Each row is a point on a landscape with many peaks, with its height.
From any point a climber takes the steepest step (rise divided by distance) to one of its 2 nearest points. It stops when none of these is higher. Distance is the straight distance between rows; heights are no part of it.
Z967 height 6.72: [-13   9 -12 -24  -6   0  11   5  -5 -22  15   9  -7  -8  14  -5  -7   8
  -6  27  14   5]
Z816 height 2.05: [ -3 -16 -26  -1 -40  11   8  -5   5 -11   5  -8 -29 -10  11  -1   5   4
  -6 -10  17   2]
Z110 height 0.28: [ 19 -20  11  23 -16   3   4   9  15   1 -15  12 -14  18  -5  -4  -6   0
   2 -10  11  14]
Z231 height 2.85: [ 16  -1  21 -10   9 -25  22 -11  -4  17 -12 -10  -7  12 -16   1  25  18
   9  24   5   9]
Z414 height 4.24: [-21  -2 -22  25  -9  -5  -1  -1  20  11 -21  -7  19  -1  -3   8 -25   2
 -19  -8 -21  -4]
Z924 height 4.46: [-11   1   8 -16  -3 -28   5  -2   1 -15   4 -16  -7 -10  12  16  34 -17
  18 -14 -18  11]
Z342 height 5.41: [ -5  10  26  -3  17 -13  22 -18   1   1   0  17  -7   8  -1  -8  -2   0
  -6 -15  -8  20]
Z303 height 6.09: [-16   7  -9  -1   9   7  -1   6  19  21   4  -7  12 -10   6  12   8   1
  -7 -21 -11 -15]
Z244 height 0.43: [ 23 -15   5  11 -14   5 -16   6   2  -6 -20  12  10  25 -12  12  -8  18
  -4   2  -6  20]
Z853 height 1.43: [ 19   3  -5   5   4  -3 -20   9   4  18 -11  16   3  25 -10 -29  -9 -15
 -16  -5   8 -22]
Z295 height 2.98: [-19  10   5  14  36  -5 -12  10   0  -2 -13 -15   8  -8 -15   2   3  -4
  11  34 -13   4]
Z990 height 2.55: [  6 -11   5 -11  26 -20  23   4  -2  18  -5  -5  -9   3  -6   0  10   6
  20  10  19  17]
Z547 height 3.96: [-11  -3 -17  -2 -15  11 -13  12   9  -9 -11   7   0 -12   7   0  10  11
 -22  -3  -7   0]
Z851 height 3.92: [ 10   6  32  21   1  10  -4  -4   1  11  10 -13  -6  -6  -4   0  22 -12
  24  -2  -9 -13]
Z523 height 2.77: [-30  10  12  24   9 -19  11   0  19   8   1 -15  23  -2 -14  14 -16 -29
  21   3 -15 -15]
Z800 height 2.28: [  0  -6  -4 -13 -27  -3  10  -5   6 -22  10  -5 -38  -2   5  -4  25  -1
   2   8  12  13]
Z451 height 4.94: [-19   2  27  11  23  -6  26  -8  17   9   2   6  -2   2  -2   3  -8 -11
  17 -20  -7  10]
Z692 height 5.88: [-3  8 29 -1 33 -3  8  3  3 -7 -3 19 -2  7 -9  2  8  9  3  2  6 29]
Z417 height 3.83: [-10  -1   3  21  -4 -10   7  -8  11   5 -23   4  20 -15  -6  12 -11   3
 -13  -4 -23  15]
Z652 height 4.33: [ 14 -17 -33 -30 -10   6   0  -5 -23  -2   7   3  -1 -14  10   1 -18   9
 -15 -10  18   1]
Z11 height 1.33: [-21 -12  -7  16   6  12  13  17  26  11   9 -24 -21  11   6   6 -12  -7
  28   2  11 -19]
Z628 height 3.49: [ 28  15  31  14   1   9 -20  -9 -20   8   6  -4   8   7  -1   2  11   9
   6   5 -16 -10]
Z621 height 4.22: [  6 -13  -5  14  25   9   4   4  12  29 -18   7   1  14 -23  -5 -30   3
  -6   7  10   6]
Z950 height 5.24: [-11   8 -14   2   6  24 -12   5  -4  10   7  -3  21 -34  11  16  -2   9
 -16 -10  -6  -8]
Z901 height 5.40: [ -7  11  10   8   3  -5  -4   5  11  19   9 -15  26 -18   1  18  17 -19
  11 -22 -16 -19]
Z580 height 3.55: [ 22 -10 -15 -23  -6 -19 -12  -4 -27  -6 -14 -12 -14   4  16   4  15  10
  -7  -7 -15   2]
Z928 height 3.23: [  1  -5 -19 -11 -27  24  -9   2  -7 -21   6  26  20  19   0  -3 -16  19
  -9  -8  19  -3]
Z824 height 5.83: [ 25 -13   6 -13   3  -1   6   1 -10 -13  11   7   0 -27  -9   6   5 -13
   2   3  29  26]
Z546 height 6.12: [-17  25   0 -16  -6 -13  19 -17 -10  -9  21   3   7  -6  20  -1  -2   5
  -4   7  -6   2]
Z907 height 3.14: [ 12  15  21  -1  11  -9   1 -11  -2  14   4  -8   5  15  -6   7   7  11
   7  24  -9  -1]
Z165 height 3.69: [ 26 -15  20   7  13  21   0  -8  -3  23  -9  12  -3  -2 -23   1 -15  12
  -5   0   6   2]
Z77 height 1.23: [  0  21 -12   4 -10   5 -14   3   3   4   9  20  11  24   1 -23 -24  -7
 -17  14   9 -23]
Z255 height 0.82: [ -4  -4 -13   6  -3  -1 -11  13  14   9 -11 -13   4  15   7  23   1  12
   3   6 -14  12]
Z629 height 6.60: [ 22  -3   2   1 -12   3   3  -4 -27 -12  26  -1  -1   5  22   6 -16  -1
  22  -7  22  12]
Z534 height 6.49: [  3  -2  11 -13  15  -4   7   6  -4 -12   6  17   9 -12   4  12  -1   3
  -2  -1  13  35]
Z516 height 5.20: [ -7   6  -9 -21  -1   3  11 -23 -21   5   9 -10 -11  14  21   9  -3  28
  -2 -11 -15  -1]
Z522 height 4.41: [-11   4  30  10  12   6  19 -13   3  -2  15  -5 -14 -15  -4  -2  10 -14
  20  -8  -2   2]
Z959 height 1.57: [-34  -7 -19   1  -3  -9  20  20  27  -4   8 -17 -16  -2  12  -5  -4 -23
  14 -10   7 -31]
Z386 height 1.07: [ -6 -13 -18  21  -5   1   3  11  25  24  -4 -30  -1  17   6  24 -16  -2
  13  -6  -5  -8]
Z562 height 2.75: [ 11   8   3  -7 -18  -3   0 -11  -1 -19  15  18 -11 -12  -4 -19  15 -18
 -17 -14  17  13]
Z961 height 6.63: [  6   4  -5   5  -5   0 -14   2 -17 -13  -6   9  -4  33  16  -8 -12  11
  -1  -3 -11  -3]
Z187 height 3.48: [-14  -8  11   4  -3 -24  23 -10  12  -1 -17  -6   1 -14  -5  10   2  -6
   5   1 -18  12]
Z86 height 1.61: [-14  12  -2   7   1   1   9   8  22   8  -4  14  -3   3 -16 -21   0  -3
  -6  27  17  -6]
Z810 height 2.99: [ 16 -10 -11 -14 -29   5  -6  -8 -16 -26   7  18   1   6  -3 -18  -9  -2
 -13 -14  18   0]
Z587 height 3.25: [ 35 -20   7 -10   8  15 -20   0 -14  10 -19  11  -3  -5 -15  -2   7  12
 -14 -15  -7   0]
Z312 height 1.79: [-19  -7 -29  -5 -12   1   7  14  17  -9   8 -12 -22 -21  15  -8   8 -14
  -9 -11  13 -17]
Z245 height 2.19: [-16 -19   4  -4  29 -10  22  -4   3  12 -18 -11 -24  -9 -20 -10  18   1
  20  -3   2   3]
Z850 height 4.72: [ -4  -6 -13  19   1  -2  -2   4  24  23 -28   5   1  14 -15 -11 -20  -4
 -23  -2  -3  -6]
Z394 height 2.87: [ 14  -5  16  -8  28  -1 -11   2 -10   3 -24   9 -11  -3 -14 -14  19   3
  -7   1  -9   0]
Z228 height 4.03: [-10   9   7  -3  16 -18 -14  14  -1  -9  -7 -10  10 -12   9   7  26 -13
  13   4 -22   1]
Z169 height 1.85: [-30   9   5  13  -4   1  23  -4  31   9   0   4  -1  13  -8  -3 -15   0
   0  17   1  -1]
Z986 height 5.95: [  7   3  -3  -3  14   1  -1  13  -8   8  17  -2  -4  13  21  -1 -16  -4
  16   2  13   2]
Z793 height 2.50: [  1  19   6  13  30  -5 -27   1 -12   2  -9  -5  18   4 -13  -9 -10  -8
  -9  25 -18  -5]
Z290 height 2.48: [ -5  -9   2  -4  30  -1   3   9  10  19 -17   2  -6 -18 -14 -10  21  -3
  -1 -13   5   3]
Z319 height 4.78: [  4  -7 -21 -28  -6  12   0  -3 -15   0   6   6 -11  13  13   5  -9  31
  -7   3   2  -1]
Z289 height 7.82: [ 34  -7  12  -7 -11   1 -21  12 -29 -34  11   1  13  -7   1   5   6  -3
  14  14  14   6]
Z35 height 1.35: [-18  27  -6   7  -2  -3  -9   5  10   2  10   2  10   0   4 -17  -3 -11
  -4  26  -3 -20]
Z898 height 6.20: [ 10   4   9 -14 -12  -8   5  -7 -18 -34   5  13   6  -6  -4  -4  -4   8
 -10  20   8   9]
Z148 height 3.89: [ -5  -9 -34 -23  -8  -7  -3  -4 -19  -7  -2 -10 -11  -8  27   5   2   7
  -8 -22  -4  10]
Z507 height 7.19: [ 21  -8  -4  -7 -25  10 -11  -1 -31 -39  23   6  24   1   9   5  -5   0
  17  -5  24  10]
Z16 height 2.14: [-29   8 -18  15 -13   8  15   2  32  13  10  -7   5  -3   3  -2 -19  -3
 -10   1   0 -26]
Z724 height 4.82: [ 18  -3  -2  -2  -9  11   2  -4  -9  13  10  -4  -3 -26  -5 -11  -1  -5
  -2  21  18 -17]
Z356 height 2.02: [  4   7   6  24  37   8 -27   9   4  25  -9 -10   6  21 -20  -8  -1 -17
   1   8  -7  -2]
Z191 height 0.60: [ 17  -6  -7   5  -6  -3 -19  11   1   1  -6 -11   8  36  -4  25  -5  15
   6  30  -5  24]
Z230 height 3.99: [ 12  14   6  -5  -5  17  -3  -9 -19  16  27   1  16  -8  12  15   8  16
   1   2   1  -2]
Z691 height 5.76: [-13  -7  -5   1   2   3   7  -6  -3  -8   1  -1 -26   4  16 -14  -9  -6
   1 -20  -7  -3]
Z139 height 3.13: [-17   6  14  19   1 -28  20  -7  17   9 -12 -13  20 -11 -17   9   2 -15
  19  26 -12   1]
Z520 height 5.74: [ 30 -19   0 -28 -19  -7   4  -6 -11 -35  16   8  17 -17 -13   0  -6  -4
  -1   9  29  17]
Z571 height 1.65: [  8   3  -4  15  10  14 -30  12  13  20 -15  -4  -7  17 -14 -19   8  -8
 -11   4  -6 -24]
Z962 height 4.89: [ -9   1   7 -10 -10 -14   7  -5   8   8  16 -20   7 -25   0  25  33 -24
  14 -28 -11 -10]
Z723 height 5.21: [-19  -8  -6  10  16   2   3   6  14   0 -23   4 -14   6   1 -12 -20  -3
  -8  -7 -10  -2]
Z920 height 3.53: [  2  -3 -18  -3 -20  28 -17   6  -1  -1  -6  17  15   7   4   8   1  25
 -20 -23   6   1]
Z267 height 6.22: [  2   3   3  14 -18  10  -9 -11 -11  -7  -1  -1 -24  24  14 -19   0   3
   4 -22 -13 -17]
Z389 height 4.35: [  9   1  -9  -8 -17  -4  -4   0  -2   3  -7   3  -1  -3  -1  -9   8   6
 -13  13  -4 -10]
Z952 height 2.45: [-42   6  -1  12  -5  -8  17  -1  27  -1   0  -7  12 -12 -11   9 -17 -18
   1  -9 -17 -28]
Z359 height 2.51: [  0   8   8 -10 -12   8  -4   6   7 -13  15  13 -24   2   7 -10  29  -4
  -3  -6  12   5]
Z172 height 4.49: [  2  16  -8  -7 -13  28 -14 -13 -22   2  15   1   7 -24  10   3  19  11
 -11 -11  -4 -13]
Z789 height 5.65: [  4  18  -4 -25 -10   1   7 -29 -31 -11  18  10   8  -1  11   4   2  19
 -17  -8   1   6]
Z76 height 5.34: [ 21 -14  -6 -13   2  -1   0  11 -11   1   7   8   6  -3  -1  -6 -19  -4
   5  19  27  -5]
Z601 height 3.52: [-17   6  23  11  36  -7  -8   3   5  -5 -18  -3  10  -6 -11   9   8  -2
   7  -2 -28  13]
Z249 height 7.15: [ 21   0  10   8 -13   0 -16  -4 -31 -32   0  -1  -8   5  12  -6  -1   2
   6  -3  -5   3]

Two climbers start at each pair of points below. Name the first point that both come to, or write -.
Z386, Z187: Z289
Z16, Z77: -
Z580, Z587: Z289

For each start below, name the point where the climber stops.
Z86: Z289
Z245: Z534
Z191: Z289
Z810: Z289
Z853: Z303
